Each row is a point on a landscape with many valleys, with its height.
From any point a ball rolls to the lowest of the 2 points nearest to it. It stops when none of these is lower. Distance is the straight distance between rows; heights are no part of it.
J_767: [144 120 164 179 173 130 116 123 148 193 103 147 177 144  84 142 148 148
 159 133 147 157 117 121 139 132 150 158 112]  (h 0.74)
J_517: [163 147 192 168 181 114 128 101 183 167 103 171 169 127 119 122 133 146
 141 120 142 143 129 128 115  97 118 132 105]  (h 1.80)
J_908: [153 134 145 142 179 129 126 153 184 152 100 161  91  75 107 154 114 145
  97 156  92 155  87  81 151 159 110 114 106]  (h 3.64)
J_813: [143 153 119  94 138  92 111 105 144 113  72 119  96 106 138 143 124 130
 126 136  86 134  85 132 126 105 131  93 118]  (h 5.89)
J_37: [183 101 128 130 148  87 155 128 176 104 133  96 132  85 165 120 163 104
 118 138 168 128 148 203 134 112 120  77 157]  (h 7.75)
J_108: [175  70 107 154 117 175 163 153 106  61 134  93 115  91 176 117 156  71
 136 105 164 111 150 142 151 100  74 112  98]  (h 7.17)
J_958: [121  65 147 115 105 140 139 130 125 103 106 114  54 113 143 156 152 122
 139 126 118 101 136 126 136 132  45 123 112]  (h 6.77)
J_370: [132 133 113 152  68 170 115 146  97 134 157  97 175 179  61 103  94 170
  95 110 164  88 102 112 151 121 127 174 132]  (h 7.87)
J_709: [151  81 149 154  83 174 188  82 120 144 172 128 168 106  98 136 179  75
 117 133 190  79 110 135 120 132  98 126  91]  (h 1.42)
J_994: [ 68 124  71 112 106 109 124 149 104  53 122 144  79 111 189 114 170 131
 139 134  58 128 162 121 112 151 137 101 135]  (h 5.88)
J_737: [159  83 157 117 115 126 150  72 138 103 129 107 137  90 131 141 138 152
 129 140 180  91  80 163 149 101 105 103  95]  (h 3.60)
J_773: [117 166  91 141 159 156 118 128 130 163 103 179 102 135  96 130 144 124
 151 139  46 126 126  70 129 155 164 139 118]  (h 4.69)
J_320: [139  71 137 149 114 226 150 127 118 129 173  94 101 119 135  95 140  86
 112 108 135  91 128  91 140 156  33 141 103]  (h 2.47)
J_921: [127 128 174 151 176 112 125 115 162 151 140 146 202 132 134  97 112 138
 124  76 125 139 148 139  86  92 113 117  98]  (h 2.95)
J_329: [127 146 147 133 125 166 130 151 163 133 153 111 153 140 121  99  60 167
  45 113 137 138  97 111 157 102 129 148 139]  (h 4.10)
J_592: [132 101 134 137 184 141 153 134 149 162 137 133  93 104 101 147 117 148
 106 133 107 136  76  91 133 170 100 106 140]  (h 3.93)
J_317: [ 93 124 127 105 140  69  94 133 100 107 119 105 113 133 155 137 130 141
 127 148 119 174 151 162 103 141 185 113 168]  (h 6.79)
J_183: [124 160 144 118 129 116 114 113 128 154  90 109 137 139 114 142 134 153
 132 103  98 145  93 118 106  86 162 127 132]  (h 6.16)
J_772: [154 171 129 108 110 155 119 144 131  96 132 113  90 124 148 117 114 127
 111  87 102  97  66  93 124 119  60 109 164]  (h 6.35)
J_356: [162  71 139 150  77 205 185 118 103 128 181  95 146  97 112 107 175  63
  95 126 150  81 106 109 126 157  35 121  82]  (h 2.34)
J_209: [117 147  85 100 115 136 115 116  87 154 126 136 134 141 147 132 124  95
 173 119 102 142 203 160 139 100 203 147 150]  (h 8.60)
J_190: [101 192  96 112 141 108 133 109 151 108 130 171 101 118 122 128  84 134
  96 163  90 123 113 133 136 149 187 121 144]  (h 5.53)
J_441: [133  90 161 133 133 132 144  79 140  71 133 106 170 116 153 107 131 156
 110 101 188 118 105 159 138  83  81  94 100]  (h 4.34)
J_918: [141  92 148 154  97 164 163  93 144 147 170 144 193 160 106 134 152 103
 157 115 200  77 128 166 122 112 144 137 100]  (h 2.43)
J_634: [ 92 109 106 143  78 124 153 139  61  89  99 101  96 142 160 134 175 125
 171 139 111 139 157 121 133 111 158 157 172]  (h 6.04)
J_869: [ 49 128  83 106 120 133  84 123  82  69 144 150 101 141 172 110 123 158
 135 132  53 141 166 108 108 167 133 125 133]  (h 5.44)
J_652: [ 82  85 134 108  99 120 113 122 126 106  73 143  46 122 142 162 128 157
 133 141  86 108 158 125 140 131  82 111 116]  (h 6.99)
J_382: [134 101 123 146 123 129 153 129 136 117 179 156 239 153 104 112 130 119
 177  84 196  93 143 177 116 114 153 121 116]  (h 3.42)
J_308: [124  81 139 125 140 155 157  96 111 169  94 131  91 101 135 162 182 113
 190 164  72 137 141  82 140 127 115 122 121]  (h 3.87)
J_38: [172 196 128  64 153 126 106  99 173 130 124 193 115 126 135 126  74 148
  53 171 129 144  95  81 126 133 151 112  83]  (h 2.68)
J_825: [151 148 126 142  96 175 135 162 135  90 116  90  84 150 137 110 145 113
 120  73 129 100  99  95 131 101  61 150 125]  (h 6.55)
J_172: [109 158 152 124 181 109  96 161 144 129 166 111 204 136 149  92  91 126
  99  68 142 165 160 142  92 107 105 128 140]  (h 4.08)
J_93: [191 117 120 140 179 111 147 119 187 140 129 141 137  95 160 113 146  83
 131 131 138 121 154 178 129 119 125  86 109]  (h 7.97)
J_252: [160 174 133 126 176  98  65 108 196 134 111 166 182 139 144 116 111 143
 103 154 183 165 137 151 118 117 166  92  48]  (h 1.92)
J_807: [143 105 114 115 119 151 121 104  81 177 120 142 158 152 130 145 115 108
 178 126 154 123 192 161 145 112 183 164 116]  (h 8.78)
J_286: [114 109 143 170 154 146 151 123 126 216 115 123 137 155  91 144 143 111
 166 122 112 147 133  90 137 140 149 175 126]  (h 1.57)
J_423: [137  78 174 139 111 144 164  55 107 172 104 112 114  99 134 169 173 117
 159 166 138 119 148 131 149 126 114 135 113]  (h 3.40)
J_573: [ 80 124 133 165  82 125 173 129 108 144 144  89 156 171 106 144 127 131
 168 124 156 117 133 144 166 115 160 164 161]  (h 5.60)
J_366: [182 153 134 102 149 149 130 116 172 132 109 179 110  89 116 130  82 163
  61 159 126 119  87  88 138 119 102 130  97]  (h 3.22)
J_54: [ 92 121 117 124 109 148 116 135 104 142 120 118  95 154 115 128 107 127
 114 113  98 100 158 135 153 135 145 168 111]  (h 7.49)
J_647: [ 85 187 114  91 131  86 108 179  95 130 147 171 135 143  84 125  66 142
  81 141  94 152 129  92  94 171 136 140 185]  (h 5.48)
J_179: [158  57 117 141 112 123 124 172  66 144 132 111 143 140 149 134 138  81
 161  74 183 143 205 166 101  93 131 154 159]  (h 7.51)
J_128: [178 109  91 155 158 106 136 164 168 164 135 141 132 133 129 122 132  86
 143 120 136 123 169 184 131 137 166 127 122]  (h 8.18)
J_405: [147 173  93 121 148  98 109 144 144 149 139 120 137 149 146 112 129  88
 143 105 124 133 175 196 117 122 176 125 147]  (h 8.38)
J_497: [133 181 121  95 125 122 115 153 122  78 123 100  88 110 153 124 109 135
 114 130 117 132  55 124 120 123 115 102 171]  (h 6.17)
J_712: [145 155 137 129 187 110  86 168 177 157  95 165  84 100 123 131 129 116
 136 150  96 177 126  99 106 162 125 114 109]  (h 4.00)
J_44: [100 158 125 115 106 159 122 156 117 114 134 102 120 151 118 103  72 174
  67 126 103 156 113  68 134 120 127 160 166]  (h 4.50)
J_3: [ 75 174 107  78 118  92  77 155  88  89 149  87 158 142 133 129  91 126
 132 142 136 175 133 151 112 137 192 119 149]  (h 7.12)
J_640: [197  69 118 134 118 119 183 134 113 101 127  95 118  75 176 146 174  62
 151 134 166 113 165 182 134  94  94  93 128]  (h 7.47)
J_946: [122  87 120 134 173 121 170 118 123 154 117 141  92  72 123 165 162 123
 168 163  70 155 104 108 142 164 122  93 139]  (h 4.18)
J_877: [116 206 165  93 141  77 114 170 115 165 133 152 156 151 109 109  68 134
  80 117 136 162 126 100  86 138 111 142 192]  (h 5.15)
J_392: [139  92 124 150 127 129 133 173  78 101 144  90 141 156 135 120 146 107
 139  73 169 123 138 155 110 101 100 153 150]  (h 7.13)
J_426: [140 125 119  96 125  61 105 109 112 105  92 115  84 122 156 143 153 132
 153 165 122 142 155 189 117 142 172  94 174]  (h 6.53)
J_840: [127  68 176 123  86 153 139  59 107 135 110  99 120 126 141 148 148 119
 128 153 172 115 130 154 152 116 106 132  80]  (h 2.74)
J_267: [150  84 141 141 127 140 133  84 154 144 120 129 137 104  71 172 139 164
 124 161 174  98  66 122 168 133 135 119  87]  (h 4.14)
J_696: [171 166 125 104 182  86  65 122 182 147 139 141 181 119 125 132 132 135
 149 144 179 172 138 171 123 125 200 104  83]  (h 3.06)
J_692: [ 60 145  87  95 136 104 110 168 103 114 136 177 135 138 101 128  95 161
  95 138  58 149 119  59  82 165 148 130 167]  (h 5.29)
J_738: [136 134 134 138 144  94 126 134 168 153 173 151 234 146 110 127 134 151
 183 102 187 131 137 184 105 120 153 111 147]  (h 4.21)
J_386: [100 181 161 121 154  92 107 169 134 156 154 110 165 157 138  93  89 105
 106  93 136 160 133 145  93 143 111 134 189]  (h 4.75)
J_119: [ 84 122  57 160 140 114 158 128 128 133 124 210 110 121 122 132 165 115
 148 156  46  97 141  84 118 170 157 120 130]  (h 4.99)
J_901: [156 175 112  88 145  59  75 114 146 117  94 125  88 124 145 141 155 100
 150 151  99 141 129 150  91 129 151  89 106]  (h 6.18)
J_613: [ 57 137 109  87 129 138 102 132  94  96 138 131 108 133 127 101  95 182
  92 119  52 154 122  71 106 146 142 127 140]  (h 4.93)
J_721: [146 104 126 147 109 163 145 157 113 101 129  80 125 139 155 117 144  93
 121  94 156 102 121 146 134  86 119 148 113]  (h 6.83)
J_94: [131 144  98 154 113 146 142 159 117 160 136 135 131 175  67 120  94 138
  93 104 139  77 123 136 156 142 148 174 132]  (h 7.70)
J_984: [140  89 143 133  52 214 111 123  91 116 161  92  74 150 116  91 152 112
 118 128 146  96 151  87 146 168  31 150  90]  (h 3.18)
J_22: [ 80 108 130 154  75 121 168 109  90 134 111 103 132 144 119 167 160 127
 162 152 130 123 148 147 144 110 190 164 167]  (h 5.80)
J_503: [147 122 145 153  49 178 121  98  91 122 156  79 150 170  74 116 140 150
 117 117 167  87  77 100 139 101 106 160 126]  (h 8.01)
J_518: [ 76 122 140 144  88 131 142 136  83  66 115  93  83 123 163 117 164 154
 170 133 105 141 123  93 147 128 106 157 168]  (h 6.27)
J_549: [104 137 120 155 109 107 148 155 136 120 160  93 177 166 127 130  96 142
 144 110 167 128 104 166 159 129 157 147 166]  (h 5.30)
J_589: [125  95 150 141  82 137 156 145  75  78 118  83  52 103 147 144 163 139
 178 136 150 126 126 105 164 147  48 145 143]  (h 6.52)
J_513: [102 177 120 102 177 131  87 135 153 151 107 179  92 129 122 127 134 125
 139 122  51 155 139  75  96 163 128 117 121]  (h 4.39)
J_905: [179 207 161 107 177 105  79 103 183 133 112 175 137 112 144 127  90 127
  77 186 158 187 104  93 120 133 139 100  64]  (h 3.16)
J_174: [ 95 101 124 113  99 126 113  82  88 133  86 160  88 151 122 143 140 158
 150 127  88 109 175 116 123 134 127 157 106]  (h 7.25)
J_262: [ 97 161  79 132 133  95 150 121 153 110 117 184  81  88 125 141 129 135
 115 175  57  97 125 128 139 156 136 105 133]  (h 5.28)
J_69: [161 143 125 141 148 143 140 121 181 120 132 134 137 110 127 109  72 160
  60 130 148 119  76 121 139 118 131 124 127]  (h 3.68)
J_748: [ 95 180 151 117 120  76 102 157 161 153 167 114 211 145 118 125  86 158
 147 128 179 141 123 185 134 121 179 128 166]  (h 4.84)

Call two points neighbours if one is among the 2 nearest of the other. Go from one point of each pair to the other, from neighbour to neighbour, staying as low as possible. Name the highest point that can't be avoided.
J_38 / J_767 => J_647
J_840 / J_908 => J_946
J_38 / J_252 => J_905

For each start below, name the point where the ball stops.
J_44 => J_38
J_190 => J_908
J_877 => J_767
J_174 => J_709
J_22 => J_709
J_3 => J_709
